Points on a hilly landscape, in no order, each with its height.
From any point a ball rolls to the lowest of the 4 points nearest to it. It stops when none of these is lower. Distance is the straight distance between rows; heights are no part of it.
rizis h=4.73: [-1.59,0.34,0.40,-2.03,0.94,1.72,-1.29,1.86,1.43,-3.26,1.04,0.23,3.15,-0.89,0.92,0.05,-1.13,2.73,-2.03,-1.78,-0.38,1.35,-1.69,0.56,3.50,0.56,1.32,0.81]
dasil h=3.42: [-0.75,-1.29,3.29,-5.57,1.61,4.24,-1.26,1.22,-1.00,-1.37,0.60,1.09,0.36,-0.70,-0.01,-3.22,0.55,2.37,-0.62,-1.01,-0.62,0.22,-0.42,-0.12,1.16,-0.36,0.07,0.12]
dopi h=3.72: [-2.52,0.02,0.13,-3.27,0.08,0.37,-2.31,3.14,-1.48,-2.30,-0.07,0.14,0.95,-1.76,-0.02,-0.83,-2.67,2.26,-1.59,-1.14,0.47,1.55,-2.07,-0.05,1.58,-1.26,2.38,-0.51]
lof h=4.07: [0.28,1.94,-1.12,0.98,1.29,1.29,1.91,1.96,0.30,1.77,2.56,0.38,-0.56,-0.30,-0.33,1.07,2.25,-0.89,-0.85,-0.67,-0.62,0.05,-1.41,0.41,-0.83,1.53,-2.16,2.00]
koro h=5.92: [0.67,1.12,-1.14,1.14,3.56,5.80,1.74,-2.17,3.54,1.31,1.68,-1.89,-0.08,2.88,1.02,0.12,2.01,-0.47,1.52,-1.00,0.73,-3.85,3.37,2.76,-1.35,0.65,-0.72,2.16]
kol h=2.58: [-0.95,1.40,-2.64,2.05,-0.90,-2.69,-1.72,2.16,-2.52,0.71,0.36,0.57,-1.51,-0.50,-0.17,2.53,0.92,-1.45,-1.26,0.29,0.29,-0.08,-0.48,1.17,-0.58,1.43,0.86,-0.20]
Fumob h=3.16: [-1.73,0.87,-2.29,2.86,-1.28,-3.28,5.33,-1.66,0.08,1.21,1.58,-1.09,1.12,-2.11,1.01,1.96,-1.04,-3.23,0.83,0.20,0.40,-0.15,-2.62,-0.54,-0.16,1.48,-4.20,0.16]
vasi h=2.00: [3.75,-0.01,3.04,-0.65,1.71,1.44,0.63,-2.40,2.18,-0.62,-0.27,1.24,0.81,0.24,-0.97,-0.10,2.42,0.50,-1.75,-0.07,-1.86,-0.67,0.39,1.02,0.84,0.35,0.18,0.55]
Puge h=4.67: [-0.04,-4.08,-3.78,1.63,-4.94,-2.51,-5.74,0.71,1.06,-0.53,-2.60,-1.16,2.10,1.17,-0.99,0.00,-1.75,-1.21,0.70,-0.59,-0.73,1.62,2.03,-2.09,-2.22,-0.79,3.40,-4.08]
duto h=6.11: [0.74,-0.53,-1.37,1.68,2.14,3.14,4.96,-2.51,5.15,-0.18,2.93,-1.77,2.22,0.01,-0.16,0.55,0.00,-0.88,2.06,-0.98,0.28,-2.44,0.32,-0.04,-1.84,0.10,-4.56,1.94]
goli h=5.64: [-3.20,0.16,-0.96,-1.33,1.02,2.35,-1.20,0.36,2.84,-3.36,1.40,0.64,4.30,-0.99,1.97,1.19,-0.33,2.80,-1.43,-2.07,-0.36,0.82,-1.11,0.87,4.77,1.85,0.24,1.65]
Gake h=4.48: [0.62,-1.59,-1.23,-0.02,-3.16,-3.49,-1.37,0.94,-2.41,-0.94,-2.45,0.63,-1.98,-0.49,-1.16,-1.93,-4.45,1.43,3.55,3.63,1.93,1.23,0.89,-3.58,-2.78,-3.11,0.25,-2.17]
tib h=3.48: [1.62,0.62,1.81,0.80,-1.08,-4.90,-0.36,0.28,-2.76,0.91,-2.02,1.22,-2.40,-1.37,-1.75,0.79,-0.50,-0.12,0.18,2.12,0.15,0.83,-2.09,-0.33,0.06,0.34,0.13,-0.35]
ronu h=7.45: [2.96,1.30,3.37,1.59,2.66,1.90,1.83,-1.14,2.22,3.62,0.50,0.46,-2.07,0.92,-0.17,-1.40,3.36,-0.82,0.19,0.68,-1.48,-0.22,0.54,0.22,0.25,0.64,-1.82,1.24]
nonam h=4.23: [-4.18,-0.13,-3.27,-0.05,-1.68,-1.13,-3.05,1.17,-0.63,-3.79,0.12,-0.30,3.21,-0.69,1.85,2.16,-1.56,0.77,-1.73,-1.98,0.64,1.29,-1.04,0.87,3.46,0.79,2.40,0.17]
dekep h=7.47: [2.82,1.06,2.31,1.87,4.13,3.38,1.14,-4.41,2.63,2.17,0.28,-0.52,-2.34,3.09,0.24,-0.90,2.36,-1.13,0.57,0.46,-0.49,-2.57,3.54,2.37,-0.08,-0.95,0.94,0.69]
voze h=4.98: [3.11,-0.81,3.43,-2.74,1.24,1.90,1.39,-1.24,1.24,-2.37,0.64,0.43,0.44,0.00,-1.23,-1.76,0.54,1.31,-1.74,-0.01,-1.98,0.66,-0.07,-0.76,0.59,-1.11,0.42,-0.11]
fomul h=2.35: [1.53,-1.12,0.70,0.72,-2.51,-5.60,-0.46,-0.07,-2.66,-0.66,-2.83,1.15,-1.91,-1.54,-1.64,-0.38,-2.94,0.76,1.59,3.36,0.76,0.90,-0.57,-1.72,-0.74,-1.12,0.60,-1.83]
kenot h=6.17: [1.61,1.12,0.23,0.06,2.03,2.82,0.56,-1.09,2.37,0.60,0.49,0.78,1.23,0.98,0.55,0.98,3.67,-0.26,-1.57,-0.52,-1.07,-2.30,0.38,1.87,0.04,2.08,-0.43,1.76]
modud h=6.24: [3.41,0.25,5.27,-0.01,0.52,-2.31,1.91,-1.62,-0.77,2.83,-1.84,2.01,-1.99,-1.24,-1.35,-0.79,1.93,0.27,0.90,0.81,-1.09,0.40,-1.70,0.08,0.78,0.24,-1.60,0.54]
mok h=3.27: [-0.87,0.26,-2.51,0.72,-2.11,-3.37,-2.74,1.34,-2.08,-2.10,-0.83,-0.15,0.03,-0.47,-0.73,2.08,-0.50,-0.67,-1.70,0.35,0.20,0.02,-0.70,0.52,0.43,0.39,2.90,-1.57]
fudut h=3.89: [-0.10,0.01,-0.30,2.10,0.54,-1.29,5.89,-3.40,3.12,2.61,1.11,-0.11,2.43,-1.88,0.91,1.30,0.49,-2.67,1.91,-0.35,-0.05,-2.70,-2.82,0.55,-0.96,1.79,-5.66,1.09]
Ripid h=3.82: [-2.56,0.34,-3.50,0.43,-2.02,-2.05,-3.00,1.41,-1.60,-3.34,-0.41,-0.53,2.22,-0.34,0.95,2.43,-1.44,-0.05,-2.12,-1.26,0.51,0.84,-0.78,0.99,1.92,0.59,3.23,-0.98]
fomo h=6.10: [-2.26,0.34,-1.78,-1.35,-0.08,1.52,-1.17,-0.22,2.12,-2.26,0.69,0.60,4.33,-0.83,1.85,2.58,1.71,1.69,-1.57,-1.90,0.03,-0.65,-1.02,1.56,3.21,2.68,0.13,1.87]
tidim h=5.00: [-2.20,0.93,-2.61,-0.43,-0.65,-0.25,-1.30,0.72,-0.08,-1.78,0.54,0.69,3.50,-0.72,1.66,2.86,1.07,0.89,-2.55,-1.70,0.44,-0.56,-1.40,1.51,2.75,1.98,1.15,1.21]
Fasi h=8.28: [4.08,-1.46,5.37,0.44,2.04,1.05,2.32,-5.64,1.94,0.77,-0.58,0.23,-1.89,1.21,-0.53,-1.60,2.33,-0.40,0.87,0.96,-2.20,-0.93,2.76,0.39,1.07,-1.92,0.32,-0.19]
rabon h=5.11: [0.36,1.68,-1.41,-0.01,1.00,0.41,0.36,1.21,-0.14,0.62,1.40,1.38,0.81,-0.19,-0.05,1.80,2.79,-0.50,-2.08,-0.83,-0.41,-0.73,-1.59,1.53,0.11,1.85,-0.27,1.55]
sez h=4.74: [1.87,1.00,0.75,0.15,0.92,-0.32,0.08,-0.13,0.58,0.55,0.32,1.46,0.38,-0.19,-0.69,1.05,2.89,-0.09,-2.15,0.32,-1.32,-0.59,-1.21,1.32,0.32,1.31,0.11,0.98]
lef h=3.41: [1.45,2.09,3.86,1.36,-1.08,-4.19,1.28,2.08,-2.76,4.46,-1.83,-0.18,-3.75,-1.02,-0.20,-0.80,-0.82,0.49,1.38,0.88,0.35,1.38,-2.04,-0.28,0.32,0.94,-1.59,0.30]
Gusi h=8.22: [2.64,-0.57,4.31,2.19,3.47,1.14,2.13,-6.98,1.40,1.39,-0.74,-0.14,-2.76,2.83,0.09,-0.88,1.45,-1.54,1.77,0.34,-1.44,-2.14,3.83,1.59,0.47,-4.07,2.40,0.65]
sola h=4.28: [-3.61,0.55,-1.42,-1.53,-0.14,-0.07,-2.53,2.96,-0.21,-3.25,0.57,0.07,2.16,-1.23,0.95,0.43,-2.10,2.15,-1.83,-1.76,0.62,2.00,-2.01,0.37,3.33,-0.14,2.47,0.11]
ped h=3.57: [-0.32,0.45,-0.08,2.08,-0.08,-2.59,6.08,-2.80,1.05,4.32,0.19,-0.81,1.65,-2.91,1.69,1.35,0.53,-3.23,2.16,-0.55,0.39,-2.99,-3.58,1.41,-0.88,2.15,-5.58,0.55]
siv h=2.88: [-2.27,0.43,-3.35,3.66,-1.69,-3.50,3.00,0.79,-1.38,-0.08,2.76,-1.81,-0.08,-1.00,0.90,1.97,-1.98,-2.58,-0.01,-0.12,1.09,1.60,-0.58,-1.49,-0.37,1.03,-2.91,-0.94]
kazi h=7.72: [-1.87,-0.31,-1.29,-0.93,1.05,3.98,-0.46,-1.98,3.77,-1.26,0.99,-0.26,3.88,0.32,2.95,1.87,3.04,2.25,-0.62,-1.11,0.27,-2.67,0.42,2.67,3.15,2.98,-0.83,2.34]
tima h=4.78: [-2.47,-1.62,-4.57,3.78,-3.09,-2.12,-4.47,1.98,-2.01,0.77,0.40,-1.22,-0.87,1.94,0.38,0.77,0.40,-2.61,0.10,-1.31,0.72,1.24,2.70,-0.37,-2.30,1.30,0.86,-2.58]
Zasa h=3.95: [-0.71,0.68,-2.07,-0.33,-0.96,-2.11,-1.46,1.32,-1.15,-2.06,-0.17,0.90,1.41,-0.23,0.22,2.41,0.68,-0.33,-2.56,-0.57,-0.16,-0.06,-1.25,1.15,1.56,0.92,2.20,0.13]
fafof h=5.25: [-3.62,-1.68,-5.77,3.09,-3.67,-1.58,-4.30,1.60,-2.83,0.25,0.78,-1.55,0.27,1.87,1.09,0.86,0.73,-1.90,-0.50,-2.47,1.65,0.82,2.48,0.70,-1.70,1.50,1.02,-2.60]
Rugu h=1.34: [-0.21,-1.24,2.94,-5.96,0.48,2.90,-0.40,1.72,-2.66,-1.14,-0.37,1.80,-0.30,-0.62,-0.92,-2.68,0.68,1.86,-0.38,-0.36,0.55,0.11,-0.53,-1.03,-0.24,-1.32,0.10,0.32]
pozan h=2.95: [-1.57,1.95,-3.11,2.74,-0.44,-1.39,3.83,1.20,-0.22,0.77,3.17,-0.85,-0.06,-0.97,0.39,1.70,-0.92,-2.15,-0.23,-0.51,0.56,1.16,-1.54,-1.18,-0.45,0.69,-3.13,1.05]
rezet h=8.53: [3.64,-0.87,3.71,0.86,3.10,1.38,2.18,-6.67,2.27,-0.69,-0.12,-0.92,-1.80,2.41,-0.20,-1.56,1.26,-0.38,0.60,0.63,-1.76,-1.70,3.91,1.40,1.16,-3.53,2.32,0.36]
Lotig h=4.81: [-2.25,-2.25,-4.80,2.23,-4.22,-2.11,-5.78,0.86,-0.49,-1.82,-1.77,-1.51,2.15,1.15,1.03,1.20,-0.86,-1.35,-0.93,-1.52,0.13,0.83,2.49,0.06,-0.18,0.39,3.75,-2.93]
Tego h=7.19: [3.38,-0.12,5.72,1.13,2.47,0.54,1.98,-2.68,1.75,3.86,-0.30,0.68,-2.40,0.55,-0.26,-1.84,3.27,-0.32,1.04,0.51,-1.53,-0.12,1.04,0.31,0.11,0.29,-1.45,0.58]
Rog h=4.36: [-3.37,-0.83,1.98,-5.05,1.64,2.68,-3.52,2.01,-1.42,-1.26,-0.08,2.16,0.81,-2.01,0.60,-2.23,0.11,2.73,-0.24,-0.90,0.34,0.69,-1.64,1.53,2.67,0.01,0.86,0.34]
puf h=4.42: [-1.18,-2.71,-3.66,0.69,-3.92,-2.26,-4.65,1.54,-0.32,-2.54,-1.66,-2.19,1.01,0.25,0.13,0.01,-3.24,-0.01,-0.46,-0.24,-0.26,1.72,1.29,-1.76,-0.89,-1.40,4.21,-3.64]
lata h=7.05: [3.94,-1.38,5.60,-0.76,0.88,-0.34,2.44,-3.68,1.06,0.69,-0.96,1.53,-0.92,-0.19,-1.44,-1.79,1.75,0.32,0.83,0.85,-1.65,0.37,0.62,-0.90,1.12,-0.87,-1.05,0.02]
Fozi h=2.19: [-0.58,1.84,-1.47,2.95,-0.50,-3.35,-1.24,2.51,-2.54,2.02,0.36,0.00,-3.01,-0.38,-0.29,1.80,-0.43,-1.64,-0.34,0.83,0.25,1.04,-0.51,-0.11,-0.85,1.47,0.20,-0.60]
zam h=5.55: [-0.33,-1.12,-1.38,-1.85,-2.23,-2.08,-1.70,2.28,-2.69,-2.00,-1.24,0.10,-1.67,-0.81,-1.60,-1.18,-4.07,1.58,1.08,2.26,1.48,1.68,0.02,-2.28,-2.30,-3.00,1.76,-2.31]
lepu h=5.60: [0.60,-3.97,-2.89,0.63,-4.36,-2.92,-3.68,0.97,0.59,-0.15,-2.39,-0.27,0.22,0.22,-0.67,-2.39,-3.89,0.62,3.67,2.25,0.34,2.31,1.70,-3.50,-3.79,-2.05,1.91,-4.08]
dela h=3.49: [-0.70,2.63,-0.91,2.00,1.22,-0.13,2.57,2.23,-0.04,1.95,2.12,0.13,-0.95,-0.67,-0.02,1.01,0.86,-1.45,-0.74,-0.45,-0.03,0.94,-1.52,-0.29,-0.35,1.36,-2.59,1.85]
voti h=5.18: [0.00,-0.52,0.53,-3.63,-1.17,-0.64,-0.32,2.42,-3.07,-2.11,-0.68,1.14,-1.04,-1.18,-1.88,-1.00,-2.12,1.92,0.11,1.27,1.06,1.21,-2.02,-2.06,-0.86,-3.12,0.48,-0.31]
vaza h=4.39: [-2.96,-2.02,-2.92,-1.42,-2.73,-0.98,-4.68,3.24,-1.51,-2.11,-1.59,-1.84,-0.07,-0.40,0.51,-1.56,-4.14,0.82,0.10,-0.02,0.76,1.55,0.61,-1.47,-0.87,-2.15,3.83,-3.46]
rero h=1.99: [-4.11,-1.26,-1.21,-4.68,-1.21,-0.01,-4.25,2.45,-4.66,-1.00,-3.23,1.80,-0.45,-0.42,0.51,-1.30,-1.59,1.77,0.79,1.93,2.33,-0.98,-0.67,-0.58,-0.43,-1.87,1.81,-1.36]
Kod h=5.22: [2.50,0.18,3.40,-1.24,-0.85,-3.34,1.65,-0.75,-1.45,-0.33,-2.02,2.15,-0.90,-1.18,-2.73,-0.24,-0.59,0.52,0.54,2.42,-0.32,0.87,-1.85,-1.63,0.58,-1.03,-1.03,0.01]
pip h=3.84: [-1.91,1.38,-3.81,0.67,-0.48,-0.39,0.17,2.11,-2.05,0.62,2.16,0.03,0.52,-0.25,0.68,2.25,2.28,-0.81,-1.33,-1.17,0.86,-0.41,-0.86,1.53,-0.31,1.73,-0.47,1.45]
togop h=7.18: [1.03,2.25,0.92,2.57,4.57,4.26,1.96,-4.60,1.90,2.50,0.43,-0.83,-2.31,4.61,0.91,0.67,0.56,-1.30,2.06,-0.52,1.21,-3.65,3.97,3.32,-1.11,-2.54,2.11,2.08]
Sidi h=5.83: [1.50,1.77,1.51,2.45,2.54,2.98,3.81,0.02,3.15,2.52,2.11,-0.61,-0.48,0.89,0.13,-0.53,1.58,-1.42,0.41,-0.73,-0.62,0.19,0.04,-1.01,-0.99,1.28,-3.82,1.65]
ledul h=7.64: [1.98,-0.56,2.74,-3.91,-0.39,0.13,1.64,1.00,-2.43,-1.83,-0.16,1.73,-0.55,-0.58,-2.62,-1.87,-0.97,1.69,0.52,1.28,0.19,1.49,-0.98,-3.00,0.07,-2.55,-0.73,0.22]
bur h=3.96: [0.60,-2.00,-2.89,2.20,-3.02,-4.26,-4.53,0.65,-1.19,-0.98,-2.03,-0.19,-0.59,-0.03,-0.61,1.08,-2.12,-1.22,0.39,1.39,-0.12,0.85,0.91,-0.91,-1.69,0.04,3.13,-3.44]
reb h=6.78: [3.63,-2.01,4.78,-2.52,1.24,2.16,2.43,-2.71,0.89,-1.72,0.67,0.49,-0.72,-0.11,-1.82,-2.50,0.92,1.14,0.28,0.54,-1.63,0.58,1.85,-1.92,0.20,-2.14,-0.37,-0.25]
gekub h=8.68: [2.36,1.24,3.51,3.42,4.39,3.06,2.57,-3.06,3.09,3.83,0.71,-1.48,-2.90,2.87,0.65,-1.46,1.70,-1.40,1.69,-0.05,-0.76,-1.28,2.73,0.47,-0.52,-0.60,-1.27,0.81]
Tufar h=3.91: [0.11,-0.42,2.41,-4.30,1.06,2.41,-0.22,1.83,-0.03,-2.36,0.91,0.18,1.16,-0.85,-0.41,-1.96,-0.61,2.11,-1.78,-0.93,-0.65,1.36,-0.93,-0.71,1.12,-1.09,0.54,0.10]
zuko h=4.04: [-1.54,-1.90,3.23,-6.61,0.29,3.76,-1.95,-0.18,-2.86,-0.64,-1.91,3.17,0.67,-0.54,0.18,-2.11,1.58,1.75,0.21,0.32,0.62,-0.85,-0.20,-0.54,1.48,-0.03,-0.15,0.28]
Mik h=4.61: [1.16,-1.18,3.38,-4.17,1.39,4.13,0.53,-0.22,0.92,-2.36,1.02,-0.35,0.72,0.21,-0.52,-3.25,0.22,2.17,-1.52,-0.86,-1.17,0.58,0.72,-0.12,1.02,-1.53,0.42,0.28]
suni h=4.31: [-0.36,-1.43,-2.84,3.64,-3.32,-3.91,-4.59,1.76,-1.54,1.55,-1.28,-0.44,-2.09,0.43,-0.32,0.85,-0.48,-2.04,0.67,0.44,-0.07,1.23,1.73,-0.48,-2.24,1.27,1.76,-3.01]
faf h=3.55: [-2.98,-2.83,-3.73,-3.08,-3.43,-0.06,-5.12,2.38,-2.64,0.24,-3.26,0.18,-0.90,0.67,1.22,-2.75,-2.41,1.28,2.74,2.71,2.16,0.03,2.15,-2.02,-4.00,-2.65,2.43,-2.72]
Darit h=4.90: [3.38,-0.13,4.33,0.19,1.92,0.60,1.27,-2.79,1.82,1.00,-0.19,1.40,-0.49,0.32,-1.78,-0.90,3.05,-0.24,-0.46,0.85,-1.77,-0.33,0.03,0.52,0.35,0.45,-0.71,0.77]
Tivom h=2.79: [0.83,1.65,-0.08,1.26,-0.43,-3.71,-1.10,1.07,-2.22,0.69,-0.69,1.18,-1.85,-0.85,-1.34,1.83,0.49,-0.78,-0.93,1.21,-0.73,0.65,-1.62,0.62,0.07,0.89,0.72,-0.02]
Fikuv h=7.60: [-0.55,0.17,-2.10,-0.56,1.97,5.10,1.06,-0.52,2.67,0.68,2.84,-1.01,1.45,0.66,1.30,0.61,2.89,0.45,0.21,-1.43,0.56,-3.43,1.02,2.39,-0.81,2.07,-1.86,2.34]
Kosiv h=2.55: [0.22,1.87,0.99,2.59,-0.67,-3.81,-0.54,2.25,-2.51,3.19,-0.73,-0.32,-3.64,-0.89,-0.51,1.04,-0.29,-0.61,0.04,1.25,0.28,1.60,-1.37,-0.36,-0.61,1.25,-0.85,-0.21]
padan h=2.92: [-2.70,0.24,-4.30,4.34,-2.53,-2.40,0.63,2.12,-2.21,0.26,2.69,-1.87,-1.48,0.18,0.43,0.99,-1.83,-2.27,0.13,-0.76,1.19,2.07,0.94,-1.09,-1.64,1.33,-1.80,-1.64]
vuvo h=7.74: [-0.40,0.34,-2.66,-0.06,1.52,4.38,2.66,-0.02,3.19,0.61,3.71,-1.38,1.43,-0.07,0.62,0.34,1.75,0.13,0.69,-1.64,0.77,-2.30,0.29,0.88,-1.75,0.82,-3.39,2.28]
lop h=6.87: [1.28,1.63,0.63,2.03,4.10,4.46,1.33,-5.08,2.92,1.83,0.19,-1.32,-1.43,3.73,0.91,0.29,1.34,-1.11,1.67,-0.16,0.16,-3.56,3.89,3.00,-0.32,-1.75,1.91,1.41]
Gafof h=5.96: [-3.67,-0.11,-5.53,1.40,-2.68,-1.80,-3.03,1.37,-3.18,-0.89,0.30,-0.88,0.65,0.35,1.80,2.40,1.00,-1.26,-1.31,-2.04,1.54,-0.60,0.63,1.59,0.48,1.69,1.31,-0.69]
far h=4.72: [-1.23,-3.51,-4.54,-1.98,-4.25,0.33,-4.17,1.98,-0.32,2.34,-3.02,0.93,0.12,1.58,1.09,-4.25,-1.81,1.32,5.16,2.67,1.47,1.49,2.83,-2.76,-6.13,-2.42,1.59,-3.09]
vid h=2.28: [1.81,-0.17,0.91,-1.22,-1.08,-3.27,-0.08,0.93,-1.83,-1.98,-1.12,1.40,-0.58,-1.18,-2.42,0.17,-1.53,0.93,-0.41,2.00,-0.46,1.52,-1.85,-1.27,0.00,-1.35,0.89,-0.67]
gid h=4.30: [-0.12,1.88,0.04,2.44,0.99,0.97,5.07,0.14,2.38,1.20,2.33,-0.31,0.89,-0.64,0.27,0.91,-0.12,-1.94,0.27,-0.41,-0.54,0.42,-1.84,-1.53,-0.53,1.01,-4.04,2.13]
kedez h=5.07: [1.29,1.02,1.87,2.96,1.05,0.97,6.27,-2.33,3.87,1.98,0.30,-1.28,2.06,-0.47,0.72,0.69,-0.47,-2.36,0.93,-0.28,-0.99,-1.17,-0.95,-1.22,-0.55,1.40,-4.91,1.37]
tis h=2.63: [-1.84,1.85,-3.46,3.15,-0.84,-1.88,1.47,2.42,-2.17,0.66,2.83,-1.00,-1.42,-0.50,0.35,1.94,-1.11,-2.29,-0.45,-0.32,0.98,1.59,-0.24,-1.05,-1.17,1.30,-1.79,-0.15]
Lepad h=4.38: [0.60,2.84,2.28,2.35,1.20,-0.63,3.73,1.57,0.62,3.33,0.81,-0.49,-1.72,-0.54,0.21,0.21,0.08,-1.09,-0.45,-0.17,-0.64,1.68,-1.49,-1.22,0.30,1.37,-3.07,1.73]
Dise h=5.48: [1.88,1.99,3.17,1.34,1.14,-0.85,1.38,0.83,-0.23,3.50,0.23,0.75,-1.95,-0.51,-1.14,0.03,1.68,-0.47,-0.32,0.38,-0.72,1.01,-1.90,-0.08,0.22,1.45,-1.94,1.48]
Pero h=4.00: [0.36,0.70,-1.26,2.14,3.10,5.31,4.34,-3.26,4.47,0.65,1.99,-3.15,0.11,2.53,-0.03,-0.24,-1.26,-1.29,3.04,-0.69,1.03,-3.35,2.89,0.92,-2.25,-0.83,-2.41,1.79]
dovi h=4.76: [-0.82,-0.65,-2.05,-1.26,-2.57,-2.08,-2.83,2.46,-2.04,-3.19,-1.03,-0.83,-0.14,-0.70,-0.49,-0.10,-3.94,0.85,-0.71,0.79,0.45,1.37,-0.60,-1.30,-0.23,-2.12,3.18,-1.65]
Tofiz h=4.96: [-0.23,0.74,0.00,-2.03,0.12,0.52,-0.55,0.75,0.94,-3.24,0.29,0.43,2.87,-0.70,0.10,0.62,-0.40,1.34,-2.83,-1.28,-0.53,0.46,-1.40,0.63,2.45,0.43,1.71,0.68]
naz h=5.37: [2.19,-0.21,2.15,-2.75,-0.11,-0.17,0.83,0.15,0.10,-2.48,-0.05,1.24,1.64,-0.83,-1.61,-0.67,0.08,1.21,-2.30,0.06,-1.16,0.75,-1.33,-0.23,0.48,-1.01,0.50,0.24]
liset h=4.95: [2.93,0.74,6.96,0.08,0.10,-2.25,3.19,-0.25,-1.11,5.23,-2.36,-0.02,-2.53,-0.54,-0.16,-2.07,1.73,0.41,1.63,0.02,-0.81,0.57,-1.54,-0.27,0.76,0.61,-2.06,0.86]
Vuru h=7.16: [0.83,0.41,-0.14,0.08,2.27,4.22,-0.27,-3.19,3.84,-0.57,-0.05,-1.13,2.03,1.78,1.35,0.61,2.26,1.10,-1.26,-0.56,-0.84,-3.41,2.33,3.08,1.50,1.59,0.49,1.20]
fof h=3.06: [-4.81,-0.39,-0.41,-3.88,-0.09,0.61,-4.42,3.19,-3.09,-1.23,-0.61,0.79,-0.38,-1.23,0.63,-1.64,-2.23,2.36,-0.05,-0.41,1.44,0.98,-2.21,0.21,1.69,-1.30,2.46,-1.08]
Vugiv h=3.99: [-3.39,-0.64,1.66,-5.99,0.42,1.84,-3.51,2.26,-2.96,-1.15,-0.98,2.30,0.34,-1.54,0.08,-2.22,0.02,2.24,-0.30,-0.04,1.52,0.44,-1.77,0.41,1.17,-0.80,0.80,-0.19]
bakuv h=3.34: [-0.63,2.61,-0.22,3.14,-0.99,-2.78,4.58,1.04,0.02,1.57,0.94,-1.42,-0.22,-1.01,1.36,1.96,-1.98,-2.14,-0.20,0.39,0.04,1.78,-1.86,-1.66,0.30,1.62,-3.78,1.03]
tanaf h=7.59: [2.52,0.54,1.49,-0.12,2.76,3.46,0.54,-4.05,3.45,-0.92,-0.18,-0.73,0.69,2.36,0.78,-0.33,1.98,0.45,-1.14,-0.26,-1.82,-2.47,2.55,2.39,1.47,-0.01,1.28,0.89]
para h=5.45: [1.00,-0.48,2.12,-2.58,1.94,3.67,-0.07,-0.36,2.85,-2.97,0.73,-0.97,2.23,0.03,0.65,-1.61,0.05,2.25,-2.54,-1.24,-1.74,0.24,0.75,1.07,2.53,0.04,0.83,0.48]
napub h=7.12: [0.88,0.40,0.05,-0.82,1.37,2.54,-0.17,-1.38,2.74,-1.41,-0.03,0.04,3.06,0.29,1.09,1.46,2.10,0.99,-2.19,-0.83,-1.12,-1.59,0.22,2.00,2.15,2.50,0.34,1.62]
tetu h=5.39: [0.89,-2.40,-2.21,0.62,-3.22,-3.95,-2.79,0.81,-1.19,-1.37,-2.08,-0.09,-1.28,-0.35,-1.04,-1.41,-4.50,0.87,2.32,2.72,1.04,1.95,1.13,-3.04,-2.70,-2.38,1.90,-3.26]
fiv h=1.50: [-0.20,0.17,-1.82,0.92,3.24,4.65,4.33,-4.98,4.00,-0.47,1.60,-3.69,0.59,2.84,-0.99,1.70,-2.91,-1.00,4.95,-1.42,2.46,-4.38,3.20,1.97,-2.87,-2.24,-0.55,1.90]
fotut h=3.31: [-2.76,-0.54,-0.08,-5.56,-0.67,0.76,-2.40,2.05,-5.17,-0.72,-2.69,2.27,-0.82,-0.67,-0.40,-1.19,-0.41,1.68,0.68,1.64,2.35,-0.82,-1.09,-1.29,-0.39,-1.86,0.46,-0.33]
tomir h=5.38: [3.13,0.22,2.59,-1.08,0.12,-1.64,1.02,-0.88,-0.08,-0.75,-0.52,2.26,-0.03,-1.05,-2.23,0.27,0.94,0.47,-1.03,1.04,-1.10,0.43,-1.64,-0.36,0.64,-0.20,-0.20,0.42]
Dur h=4.86: [1.56,2.62,4.07,1.89,0.75,-1.69,3.62,2.02,-0.14,4.07,-0.53,-0.77,-2.28,-0.48,0.33,-0.25,0.05,-0.56,0.20,0.06,-0.57,2.19,-2.00,-1.36,0.69,1.28,-2.77,1.44]
zabi h=4.75: [-2.39,-1.78,-5.00,2.84,-3.72,-2.80,-4.86,1.29,-1.80,-0.36,-0.76,-0.98,0.14,1.19,0.44,1.85,0.05,-2.05,-0.83,-1.17,0.34,-0.08,2.09,0.21,-1.68,1.47,2.57,-2.82]

Where does a ball stop that starts at each point below?
reb => Rugu
Vuru => vasi
gid => Fozi
lepu => vid
togop => fiv
Fikuv => fiv
sola => rero
kazi => Fozi
gekub => fiv
vuvo => Fozi
Fasi => vasi
zam => vid
Fumob => Fozi
rezet => fiv

Call two points neighbours if one is among the 4 nearest of the other. Go from one point of each pair to the other, from neighbour to neighbour, staying as low as possible. Name the highest point that can't be avoided.
rero, vid => sola
rero, fiv => duto
Fozi, vid => tib

Two balls start at each pair of points below. Name the first point that both come to, or write never.
nonam, fafof => Fozi
fudut, rabon => Fozi
Lepad, kedez => tis
